Each row is a point on a tangle of strands that fork and nearly touch. The rows are in no order.
(in the rows, 128 means zero)
Points whose rows are less than 66.5 apart are linked; no others are. Some points are linked to none.
Z535: [158 153 180 110 132 104 158 127 165 126 164  83 165 140 150 130  90  85
 142 112 143]
Z47: [ 96 140 136 169 111  85 119 115 151 145 124 138 148 123 140 145 101 131
 119 126  87]
Z768: [190 152 170  89 162 116 129 116 178 110 174  98 178 136 119  92  92  79
 173 120 157]
Z815: [154 179 150  97 149 144 126 141 149 153 120  76 153 102 179 116 111  81
 133 110 170]
Z843: [ 96 126 122 197 108  85 105 135 154 170  96 118 124 122 172 151 150 163
 101 132  61]
Z425: [139 168 123 150  65 172 163 168 102 140 107  82  99 145 151 157 153 147
 112 111 145]
Z202: [ 56 101 105 159 110 133  75 124 124 140 118 134 158 124 182 166 141 141
 130 135  65]
Z694: [177 147 182 176  92 113 184 138 147 152 134  59 136 152 148 157 119 129
 105 105 141]
Z15: [183 165 134  89 187 137 105 120 123 121 138 114 126 108 124  97 116  94
 141 145 204]
Z794: [ 76 133 101 174  83 147 110 142 118 160 101 131 107 108 171 153 181 157
 108 135  80]
Z128: [158 159 165 125 132  90 135 101 172 105 164 118 159 134 106 105  81  90
 148 123 124]
Z33: [145  55 138 126 106 112 187 126 125 106 143 196  94 122  85 101 102 174
 126 132  98]
Z577: [ 91  99 109 123 147  87  72 116 123 100 144 186 166 141 114 152  86 114
 169 119  47]
Z661: [114 183  92 120 111 178 111 156 121 157  88  78  98 114 199 126 176 129
 111 121 128]
Z112: [136  82 165 140 104 155 152 160 123 116 157  84 186 182 162 174 141 129
 150 138 136]
Z596: [104 151 112 126 132 119 140 113 123 124 105 176  95  80 101  96 116 117
 110 114 137]
Z329: [129 167 133 174 114 112 116 142 158 177 104  81 114 133 211 145 163 136
 100 128  95]
Z881: [ 88 143 120 139 137 103  61 117 151 145 119 123 180 118 178 143 122 113
 136 132  83]
Z229: [167  90 145  59 172 123 125 109 139  86 190 112 153 181 106  66 120 122
 141 128 176]
Z537: [123 176 124 158  88 134 145 139 137 156 115  97  97 107 164 135 137 131
  87 113 125]
Z743: [146  86 146 149  94 161 196 154 102 106 152 123 108 166  95 129 140 152
 127 124 149]
Z841: [143  75 136  63 156 124 138 110 129  87 199 110 130 193 107  75 132 140
 122 132 178]
Z823: [159 156 152  97 181 136  61 124 154 121 141 127 187 115 129 118 102  93
 162 157 142]
Z334: [109  66 125 131 110 155 157 150 102  96 152 135 140 165 114 143 146 146
 138 136 130]
Z297: [132 186 125 132 141 117  70 130 163 164 107 106 146  85 182 112 133 100
 120 131 133]
Z641: [122 122 137 156  62 172 140 178  84 130 109  99 131 156 150 168 186 153
 133 125 129]
Z829: [106 141  86 111 148 140 150 100  96 133  81 167  68  88  94 109 150 128
 100 120 152]
Z54: [102 161 113 148 131  88  78  99 161 144 101 188 126  80  95 113 100 118
 141 124  83]
Z655: [164 131 145  96 182 126  76 114 147 100 155 131 183 131 113 108  99  90
 170 150 151]
Z588: [168 152 176  98 147 111 146 123 176 110 172  86 177 133 141 110  90  86
 162 122 150]
Z436: [124 109 153 211  98  84 119 130 145 162  92 107 154 152 143 167 141 175
 116 113  73]
Z139: [145 174 147 121  95 164 146 162 135 169 113  62 113 142 206 143 156 125
 113 115 129]
Z92: [ 94 117  81 106 144 145 162 113  87 127  94 179  68  98  92 118 154 143
 109 123 135]
Z718: [145 154 132 111 158 123 129 103 139 105 134 146 117 112  93  79 108  96
 132 129 170]
Z2: [103 133 111 134 144  91  38 115 145 125 126 146 189 128 142 161  95 103
 151 129  64]
Z654: [ 79  77 114 159 108 115 134 131 114 128 125 186 135 120 122 156 109 162
 139 135  68]
Z344: [146 140 126  75 180 162 105 138 108 136 124  92 156 116 159 131 138  95
 142 136 198]
Z651: [159  62 149 105 118 100 183 121 129  98 153 182  83 123  78  74  98 185
 118 127 103]
Z801: [134 179 124 150 133 120 108 134 169 185 107  80 117 123 222 128 159 114
 108 118 114]
Z852: [140  95 157 132  95 169 152 166 111 119 150  73 168 175 170 167 162 130
 147 138 135]
Z681: [115  72 144 187  95 108 122 134 119 144 110 131 165 157 129 185 123 161
 134 125  75]
Z958: [120 175 111 140 154 128  49 124 149 163  98 120 142  72 174 111 142 100
 118 140 139]
Z664: [127 165 129 143 152  71  71 101 170 124 138 154 163 128  92 148  79 102
 144 117  44]
Z18: [104  51 127 147 109 124 149 140 116 124 135 190 135 135 105 149 104 164
 141 135  78]
Z549: [131 175 112 123  95 174 160 158  95 128 110  72 103 147 155 147 155 135
 120 115 154]
Z31: [121  80  91  92 115 151 185 131  77 111 130 152  65 154  75 133 177 168
 122 136 144]
Z826: [109 181 119 175 134  44  82 111 182 159 113 122 144 109 140 133 116 131
 123 126  69]
Z636: [116  63 140 150 101 139 138 149 122 108 155 118 179 170 140 170 119 143
 135 141 113]
Z780: [180 118 156  81 163 116 108 114 167  78 196 126 168 168  93  76  83 105
 169 132 131]
Z418: [ 60 110 103 160 114 102  77 123 134 142 112 150 152 113 162 156 126 142
 130 138  62]
Z6: [110 169 132 175 100  74 131 117 169 165 112 143 108  96 125 125 114 142
  95 111  90]
Z103: [114  73 122 108 126 128 178 129 103 104 138 160  84 142  86 104 140 158
 120 131 129]
Z164: [ 78 127 115 148 123 109  73 115 137 138 131 148 168 118 155 146 116 123
 139 132  82]
Z454: [102 172  88 129 108 168 152 134  91 137  94 126  69 105 121 125 143 137
 101 106 152]
Z516: [172 146 156 107 161 114  86 104 178  96 169 128 189 144  97 111  76  85
 170 129 107]
Z246: [ 90 140  61  97 113 162 151 134  63 132  93 132  70 135 109 157 190 141
 122 130 154]
Z198: [131 181 122 108 109 179 131 163 125 164  98  66 116 131 201 136 163 119
 120 112 139]
Z622: [140 130  78  95 168 138 123  94  93 135  92 153  64 111  98 123 146 113
 103 137 190]
Z487: [160 102 157 166  69 164 193 151 108 118 138 105 117 154 103 151 137 141
 123 103 149]
Z244: [126  56 141 104 122 129 170 140 113  89 192 135 120 191  90 102 123 163
 121 131 148]
Z367: [184 127 152  98 166 110 104 100 184  86 191 123 177 159  86  92  70  92
 174 138 103]
Z741: [ 64  65  88 110 139 155 118 131  78 105 126 149 133 148 118 151 180 144
 139 155 125]
Z220: [117 186  77 120 129 158 139 125  97 143  81 118  73  97 127 115 137 125
  97 113 166]
Z725: [152 210 135 144 123 115 128 110 161 147 121 115 110  90 129  93 101  92
 109 102 151]
Z937: [108  86 107  97 159 106 116 105 123  98 123 198 121 116  81  95 110 137
 143 141 107]
Z675: [136 182 131 130 106 148 155 143 137 143 120  89 110 117 165 138 126 117
 105 109 148]
Z850: [ 85  72  96 109 151 107  78 119 111  95 140 197 152 139 112 130  96 131
 158 134  65]
Z294: [187 163 158 104 177 125  88 112 181 110 164 122 182 129  95 115  76  77
 173 142 121]
Z51: [ 82 106 125 196 101 108  99 138 133 164 106 129 142 129 163 173 147 169
 113 133  60]
Z981: [151 174 122  97 199 136  73 137 102 143 115 130 121  84 125 133 129 105
 123 175 193]
Z556: [148 194 120 114 116 160 167 147 125 138 118  75 104 120 161 119 120 112
 107 103 168]
Z955: [ 94 122 108 133 144  90  57 109 144 115 133 167 175 125 124 147  92 109
 152 123  54]
Z832: [166 216 135 135 143 124 112 116 150 153 114 110 107  73 132  93 107  95
 117 105 180]
Z946: [160  60 169 164 104 118 178 133 143 105 169 120 146 177  96 135  93 149
 137 116 131]
Z106: [171  99 156  72 165 112 106 106 160  77 189 115 153 174  94  59  96 119
 154 134 148]
Z735: [ 64 100  90 125 124 134 137 119  92 134 102 200 112  81 116 131 143 163
 120 141  85]
Z677: [109 147 118 102 160 149  85 129 119 138 113 114 169 106 177 128 140 106
 134 136 153]
Z256: [111 183 131 165 126  53  95 104 181 153 114 146 137 104 111 132 101 134
 124 114  70]
Z846: [ 91 122  85 110 118 164 150 128  76 119 107 126  86 136 110 144 175 136
 115 131 150]
Z456: [174 144 142 111 187 128  75  96 160  81 138 160 128 117  47  82  87 103
 148 161 125]
Z339: [153 162 132  97 152 139 139 126 134 118 140  97 147 113 142 108 114  83
 129 116 185]
Z152: [111 118 132 164 122  58 113 115 143 132 129 170 154 133 107 163  77 146
 138 120  50]
Z377: [178 126 148  99 185 120  90  94 163  85 132 157  98 117  32  51  92 121
 140 163 129]
Z422: [124 184 115 152 145  96  71  99 171 153 101 177 123  68  96 102 105 107
 129 123 109]
Z747: [ 94 136 116 143 123  89 114 104 145 135 110 202 129  93 103 129  95 134
 140 127  70]
Z433: [174 112 166  99 133 134 186 148 141 108 198  72 146 167 141 101 104 111
 138 117 174]
Z662: [116  92 102 119 102 160 172 162  68 111 132 144  81 159  95 148 183 161
 136 140 143]
Z619: [131 187 131 155 128  97 108  94 163 141 109 167 109  73 100  94  99 103
 120 117 127]
Z984: [ 78  99 132 121 114 154  95 143 116 123 131  97 188 147 197 169 147 125
 145 148  92]
Z704: [118 156 115 122 130 141 140 126 123 122 120 121 124 110 130 114 123 110
 104 117 159]
Z962: [156 163 167  84 152 136 121 142 159 144 136  76 160 110 171 125 112  79
 153 106 166]
Z624: [138 196 141 149 121 100 125 101 170 135 124 133 111  86 104  96  99 102
 115 110 133]
Z238: [192 164 176  95 175 128 112 111 176 111 160 106 177 124 102 103  89  74
 171 137 147]
Z566: [124  93 131 100 145 105 151 115 131  93 146 168  98 140  86  76 113 141
 126 129 129]
Z7: [166 138 141 100 175 123  87 113 147  91 149 137 152 121  91  88 104  99
 155 150 154]
Z637: [120  70 122  83 146 115 161 110 116  98 139 177  84 137  80  82 129 161
 120 128 131]
Z370: [161 146 184 161 103  94 161 134 154 153 134  65 152 153 156 159 118 137
 111 111 124]
Z977: [144 104  82  83 177 135  96  90  93 129 108 159  69 124  94 128 156 108
 105 161 196]
Z260: [125 109  98 111  93 160 179 159  69 112 123 117  75 169  99 149 177 145
 139 131 159]
Z806: [147 136 169  92 134 155 167 161 147 129 157  59 157 145 181 136 121  96
 145 110 156]
Z143: [ 76  79  96 117 143 117 101 115 114  95 135 185 154 134 117 128 110 135
 150 140  88]
Z819: [138 168 133 187  75 133 152 145 144 168 106  91  86 122 153 150 145 145
  91 107 119]
Z805: [142 156 116 119 100 167 182 151  89 117 124  91  89 152 124 140 140 137
 114 117 165]
Z411: [132 147 139 105 160 128  79 124 141 126 137 118 195 119 148 121 108  90
 154 139 138]
Z965: [101 143 123 135 135 121  68 124 152 145 117 110 170 111 202 143 135 113
 130 140  94]
Z243: [104 149 123 143 145  63  57 108 153 138 129 125 185 134 153 163 105 124
 144 123  48]
Z369: [181 125 135  87 193 111  85  99 137  92 131 152  78 113  51  77 119 114
 122 171 178]
Z119: [176 143 120  74 207 129  86 121 109 122 134 127 107 120 108 121 134  98
 125 179 213]
Z390: [125 146 124 127 143  93 102  96 164 115 119 205 125  96  67 104  81 116
 153 123  77]
Z39: [ 82 141 107 179 108 100 103 124 154 167  98 132 114 105 169 147 148 145
 104 130  75]
Z284: [136 112 147 125 129 107 167 122 147  92 160 155 105 138  85  83  87 131
 131 119 127]
Z761: [129  79 156 129 112 144 154 157 124 106 170  95 181 172 150 149 116 126
 140 136 134]
Z371: [142  42 154 115 123 111 145 135 128  86 180 160 133 180  89  94  93 176
 133 127 109]
Z627: [151 172 147 136 150 104  89  86 185 108 126 158 138 102  61 101  77  96
 150 130  85]
Z714: [117 109 135 144 122  71 128 114 149 112 144 181 144 126  99 143  74 131
 144 120  64]
Z71: [169 209 131 119 164 134 101 116 131 142 110 121 112  76 123  99 104  93
 111 127 190]
Z804: [177 108 171 188  67 142 192 148 123 136 131  88 130 157 108 158 137 135
 117  98 151]
Z719: [114 163 131 128 117 138 114 130 146 148 112  95 140 114 196 138 143 107
 110 125 123]
Z774: [112 194  88 140 128 148 127 119 119 152  87 131  73  74 128 105 128 122
  91 104 157]
Z698: [149 125 170 210  99  74 175 122 155 161 103 115 129 131 107 156 111 168
 101  95 109]
Z428: [137 161 133 121 149 122 109 107 138 105 128 144 134 108 112 100 114  98
 135 125 157]
Z97: [102 141 137 175 117  57 102 115 153 141 125 144 151 129 127 157  94 141
 130 118  57]
Z53: [146 113 104 104 103 159 194 151  81 108 143 111  81 183  88 135 167 148
 130 129 173]
Z729: [119 110 113  89 187 140  88 122 106 112 133 125 177 126 150 127 141  98
 147 152 171]
Z177: [ 97 143 121 156 104 149 100 146 129 154 109  94 134 130 210 147 182 135
 113 141  93]
Z706: [123 122 144 132 120  90 133 107 153 102 147 170 142 126  88 114  79 121
 145 123 100]
Z820: [109 127 141 183  99  74 154 115 144 167 111 170 110  92 111 149  95 165
 111 117  74]
Z151: [113 124 114 134  79 173 152 163  69 119 113 106 109 152 136 166 180 149
 129 129 138]
Z309: [ 94  95 142 165 103 121  94 134 124 132 127 107 177 159 176 176 127 144
 130 141  74]
Z63: [ 96 166  97 164 116 122 103 123 148 158  95 127 107  80 156 115 140 116
 102 112 113]
Z855: [106 104 132 170  72 158 156 154  92 141 105 154 105 120 108 153 166 168
 121 119 109]
Z445: [159 167 143 134 170 115  69  95 182 101 132 153 156 107  70 102  79  91
 154 142 110]
Z385: [167 122 168  98 129 146 184 155 139 114 182  70 158 161 160 126 111 103
 147 115 171]
Z844: [122 154  92 101 154 165 121 131  97 126 106 108 125 116 151 133 153 111
 119 131 176]
Z311: [110 161 127 140 120 125 143 124 132 131 119 137 116 105 135 117 117 115
 108 114 138]
Z608: [149 167 154 145 100 146 138 160 153 180 113  57 116 150 217 151 163 127
 115 119 113]
Z64: [142 122 166 151  84 159 145 166 113 135 125  73 152 166 178 177 158 135
 134 127 127]
Z328: [168  94  94  50 169 150 133 108 104 122 150  97 110 175 122 125 156 105
 123 138 213]
Z426: [ 63 114 107 160 101 145  97 135 112 139 108 133 136 110 167 148 158 140
 114 139  82]
Z510: [ 60  99  79 113 138 148 127 115  81 128 100 187 104  97 113 142 168 150
 124 146 118]
Z632: [154  96  94  76 115 157 185 134  86 106 156  99  75 198  92 126 178 149
 120 126 174]
Z105: [135 143 128 122 115 161 191 147 105 109 150  94 105 150 129 122 131 124
 119 118 169]
Z597: [131  53 137 127 117 147 164 153 110  90 176 131 144 184 103 124 131 156
 132 135 136]
Z745: [135  92 123 100 141  94 127 107 148  86 136 209 105 104  68  79  83 140
 152 128  68]
Z450: [131  50 150 193  88 116 140 134 123 143 113 133 168 157 109 183 120 169
 139 107  79]
Z123: [115  86 144 128 127 117 138 131 139  92 175 141 158 170 126 126  91 128
 145 128 117]
Z45: [129  76 132  86 147 129 156 124 121  83 189 121 129 189 101  80 130 148
 123 133 164]
Z381: [ 86 103 105 122 109 159 160 144  85 112 121 139 119 136 116 144 161 142
 128 136 134]
Z129: [112 171 121 157 145  55  72 107 170 146 123 117 168 128 147 147 107 127
 132 123  53]
Z833: [147 160 146 110 136 129 158 129 140 115 155  99 142 124 140 110 107  94
 133 118 163]
Z601: [127 146 117 112 171 127  81 116 123 115 119 149 149 102 120 107 120 101
 133 146 164]
Z270: [159 144 138 116 174 117  73  93 158  89 141 157 158 118  77  96  89  97
 159 149 118]
Z253: [146  57 146 177  73 151 180 143 106 131 121 165 126 134  78 148 141 171
 145 116 106]
Z727: [107  95 106 107 126 129 179 116  93 118 109 202  77  91  97 107 132 164
 114 137 109]
Z578: [ 96 123 120 143 119 101 121 106 146 126 118 182 123  92 106 122  98 128
 130 119  99]
Z14: [173 173 133  83 207 134  73 131 106 140 134 127 114 101 111 128 128  98
 129 182 205]
Z796: [ 98 163  96 140 141 146  58 123 140 159  94 126 131  80 188 119 160 118
 107 136 131]
Z557: [151  78 144  92 132  82 147 106 152  88 150 205 104 115  66  72  77 157
 145 130  73]
Z302: [157 116 114  66 211 132  72 116 105 129 143 132 134 130 118 132 139  98
 137 186 208]
Z409: [107 141 132 165 113 124  96 139 152 173 113  90 131 138 218 151 172 132
 110 138  83]
Z387: [107 173 102 139 130 126 125 114 123 142  95 162  84  71 108  99 120 121
 107 107 144]
Z687: [167  93  97  51 149 150 154 104 109 118 169  89  93 196 114 107 158 125
 119 131 202]
Z693: [114 178 132 162 119  70 117 101 180 152 120 142 119  98 117 125 108 120
 113 116  96]
Z192: [123 138  68  97 147 151 134  97  89 136  88 146  65 115  99 130 152 122
 103 127 172]
Z757: [112 173  84  98 144 177 103 133  94 143  83  95 117 107 175 143 165 119
 115 124 163]
Z887: [ 55  86  80 116 133 160 129 129  74 121 109 161 108 120 112 152 181 144
 130 140 117]
Z900: [ 82  58 112 131 124 137 125 143 106  96 152 156 162 163 129 147 118 145
 146 146 101]
Z191: [ 83 154  84 132  93 171 128 155  86 143  89 116  84 114 145 143 184 154
 114 127 130]
Z870: [121 104 149 205 111  64 121 130 141 166 103 131 152 139 118 176 107 182
 124 106  72]
Z296: [133 163 133 137 141  93  88  90 168 118 128 179 138 107  67 111  78 102
 147 124  78]
Z767: [144  75 143  95 130  86 169 110 146  91 148 184  91 125  66  63  86 170
 126 126 101]
Z665: [165  64 171 159  97 136 187 147 129 107 187 114 157 190 108 127 102 148
 136 116 148]
Z465: [125 143 124  83 145 176 131 151 109 134 125  76 150 132 182 146 154 104
 137 122 166]
Z634: [160  99 101  54 189 149 118 110 103 121 151 105 133 160 132 123 155 100
 132 144 212]
Z809: [160  96 114  53 203 141  83 128  96 126 154 115 146 146 135 130 153  98
 143 170 209]
Z529: [129 131 148  97 129 166 157 152 124 120 146  73 156 144 174 138 140 105
 134 122 160]
Z659: [130 126 122 119 146  94 120  96 159 102 125 211 106  90  65  87  84 132
 146 127  68]
Z953: [ 65  68  98 116 135 150 135 132  94  96 135 156 144 146 129 143 150 139
 142 153 109]
Z703: [146 128 160 204  87 100 137 137 145 168  97  92 132 149 146 170 155 168
 104 113  94]
Z327: [101 117 135 185  88 115 140 137 131 155 111 132 130 119 138 163 134 155
 108 122  94]
Z276: [126 107 145 205 100  72 148 124 143 172 104 156 134 111 108 165 107 176
 111 107  73]
Z83: [137 151 121  77 166 175 115 145 113 154 116  74 145 117 176 135 147  96
 133 119 183]
Z951: [111 137 134 128 128 120 126 124 142 111 149 120 159 128 150 125 111 107
 128 128 132]
Z130: [106  92 128 136 102 156 164 150  95 108 137 131 128 144 117 142 151 150
 126 132 137]
Z280: [115 142 114 105 135 155 145 130 101 117 122 109 126 125 134 124 140 109
 119 121 166]
Z474: [126 145 146 105 152 120  89 127 157 135 139 101 194 127 179 139 111  91
 155 132 126]
Z109: [113  83  89  99 125 143 186 124  76 123 115 176  57 124  85 132 175 169
 115 139 125]
Z614: [133  61 135 150  87 153 190 150  96 123 124 174 103 128  79 131 148 177
 134 125 118]
Z697: [ 92 156  98 171 113 109  91 120 158 163 100 122 118  94 186 129 153 123
  98 130  98]
Z163: [145 106 119  91 139 129 191 115 111  98 149 135  68 149  80  82 127 144
 106 118 168]
Z160: [ 98 139 126 145  90 160 114 159 112 149 111  92 125 138 196 151 185 138
 119 129 107]
Z77: [158 148 169 163 103 128 138 155 154 179 114  55 124 158 204 158 171 136
 112 121 111]
Z427: [142 184 122 109 145 150 117 133 127 148 111  93 132 100 169 118 126 102
 114 112 167]
Z94: [141 142 170  88 165 116  88 138 174 150 129  88 202 126 192 140 110  83
 172 129 132]
Z777: [138 101 132 177  55 159 172 166  84 140  92 147 101 129  96 153 170 164
 139 109 123]
Z956: [104 144 132 167  93 121 165 129 133 152 112 165  91  92 112 130 121 141
 105 116 103]
Z225: [ 94 120 131 166 101 105 130 127 138 131 128 142 145 126 138 152 113 135
 123 133  93]
Z357: [102 168  90 137  87 169 161 154  89 142  94 115  66 116 132 137 158 153
 101 119 132]
Z379: [143 182 131 131 145 116  81 127 172 176 105  90 134  98 211 118 147 100
 125 122 119]
Z338: [159 145 186 123 124 102 165 138 167 139 157  68 170 149 166 144  93 103
 139 117 142]
Z863: [106 127 120 127 131 107 135 105 138 117 119 188 108  92  89  99 102 126
 130 125 113]
Z135: [112 149 126 143  71 174 125 169  92 142 110  91 117 146 179 160 188 144
 131 132 117]
Z857: [177 174 137  88 176 146 126 132 121 125 128 102 125 105 132 108 111  91
 138 123 204]
Z136: [184 135 147  93 183 107 100  96 145  89 134 151  82 113  39  57 104 117
 130 159 157]
Z987: [ 96 151 107 137 138 147  58 130 141 159  99 111 154 101 214 131 160 111
 119 137 113]
Z886: [ 98 173  73 126 128 171  98 137 103 152  79 105 103  98 183 126 180 127
 102 119 143]
Z262: [100  96 147 144  95 145 113 148 122 129 131  94 179 156 186 175 148 127
 137 142 100]
Z120: [ 83 153  91 155  94 164 110 148 103 157  96 118 101 106 161 137 180 139
 103 129 110]
Z519: [ 99 117 131 173  74 147 143 151 108 151 109 133 111 117 127 164 159 157
 113 124  99]
Z402: [164 111 106  76 190 117  78  94 101 123 121 158  65 125  88 119 144 105
 113 178 201]
Z882: [152 106  98  74 136 150 178 121 101 109 156  95  73 190  99 112 158 130
 114 133 183]
Z787: [ 93  83 138 183  96 114  98 136 121 152 105 120 164 155 160 185 133 165
 125 127  59]
Z258: [110 155 127 188  94  77 144 125 156 177 102 156  98  80 124 138 117 157
 100 109  84]
Z963: [147 142 158 203  86 110 157 143 145 170 109  88 112 133 145 160 149 157
  97 102 113]
Z511: [143 195 100  98 134 171 136 138 116 154 102  74 110 116 169 123 136 114
 114 110 174]
Z145: [147 133 171 157  89 144 142 156 135 158 127  70 151 156 186 170 152 141
 117 122 118]
Z162: [102  96  92 107 127 139 179 121  88 122 104 189  74 104  88 124 161 160
 117 137 122]
Z95: [185 127 181 184  76 133 189 141 135 143 133  70 140 161 130 157 123 136
 116  95 149]
Z514: [149  53 140 151 102 127 186 133 116 121 135 197 121 123  85 120 106 182
 135 130  88]
Z285: [141  97 128 120 107 157 195 150  90 105 152 123  85 164  91 123 151 156
 118 123 162]
Z884: [165 115 117  85 191 111  87  96 114 107 128 154  85 121  76  91 131 113
 118 156 191]
Z42: [137 155 112 107 183 143  71 121 109 128 113 142 136  95 129 124 131 102
 128 161 179]
Z586: [133 139 127 169  42 164 156 170  82 145  92 126  89 135 118 157 173 162
 124 107 137]
Z551: [123  85 127 136 104 147 187 142  93 115 136 168  92 135  88 127 144 168
 127 126 122]
Z733: [149 190 145 123 151 124  77 114 153 143 121 124 154  84 135 108 115  88
 132 132 159]
Z496: [159 148 200 134 124  84 156 136 168 157 140  57 170 153 179 160 110 120
 134 115 120]
Z330: [169  93 158 104 124 140 189 142 131  96 205  91 131 184 120  92 106 134
 132 121 177]
Z316: [ 74  75 100 132 128 128 115 118 113 114 132 178 140 124 120 141 118 143
 139 133  84]
Z61: [137 153 131 166  58 163 164 163  97 145 102 100  88 131 133 151 152 155
 115 111 135]
Z254: [134 130 149 121 139 101 137 102 157  95 154 155 134 135  96  85  86 113
 141 126 126]
Z20: [158 142 149 109 149 110 161 107 138  90 156 129 106 125  93  66  98 105
 131 122 166]
Z684: [162  64 165 122 108 143 182 149 126  95 202  97 145 192 114 107 114 146
 133 128 162]
Z361: [142 141 138 113 119 141 179 136 121 110 149  93 118 141 133 112 112 111
 116 113 171]
Z723: [156 149 144  83 186 146  93 142 123 132 133 105 169 112 147 118 126  87
 153 141 191]
Z923: [ 89 104 100 122 126 121 154 111 111 128 105 211 105  77 104 114 122 151
 129 132  92]
Z563: [145  44 148 187  75 133 165 130 122 136 111 151 155 146  94 169 128 168
 140 106  93]
Z414: [163 153 163  78 180 140 100 142 149 141 139  90 175 107 151 113 113  80
 162 130 182]
Z859: [ 93 101  65  87 162 166 108 100  78 125 108 128 112 142 127 151 191 113
 120 144 168]
Z314: [133  27 140 141 112 127 165 143 108 111 143 199 134 143  93 128 111 186
 142 128  85]
Z186: [ 93  55 123 145 116 142 121 147 106 101 154 135 183 173 139 170 119 145
 150 146  98]
Z157: [100 185  79 151 117 141 107 131 129 163  82 132  88  75 156 111 153 122
  90 115 136]

A fork is a point with three links. Follow the links from the first point to the second and name the forks in between, in order.
Z655 / Z977: Z270
Z418 / Z54: Z774
Z953 / Z632: Z162, Z53
Z662 / Z377: Z162
Z338 / Z727: Z53, Z162
Z285 / Z601: Z53
Z714 / Z262: Z787
Z747 / Z563: Z774, Z787

A fork is a point with three links, a tip a point with one. Leave the first point through the second and follow the links. Name the first fork or tip that comes.
Z302 / Z809: Z53
Z198 / Z661: Z311
Z774 / Z387: Z71
Z385 / Z433: Z946
Z777 / Z586: Z15
Z71 / Z832: Z774
Z379 / Z801: Z151
Z651 / Z767: Z270
Z186 / Z900: Z162

Follow the links from the first point to the second, and from the first to the third. Name the last point that the two ways share.
Z54 / Z787 / Z202: Z774
Z411 / Z977 / Z627: Z270
Z578 / Z191 / Z309: Z774
Z338 / Z92 / Z687: Z53
Z697 / Z984 / Z563: Z787
Z262 / Z254 / Z774: Z787
Z627 / Z823 / Z92: Z270
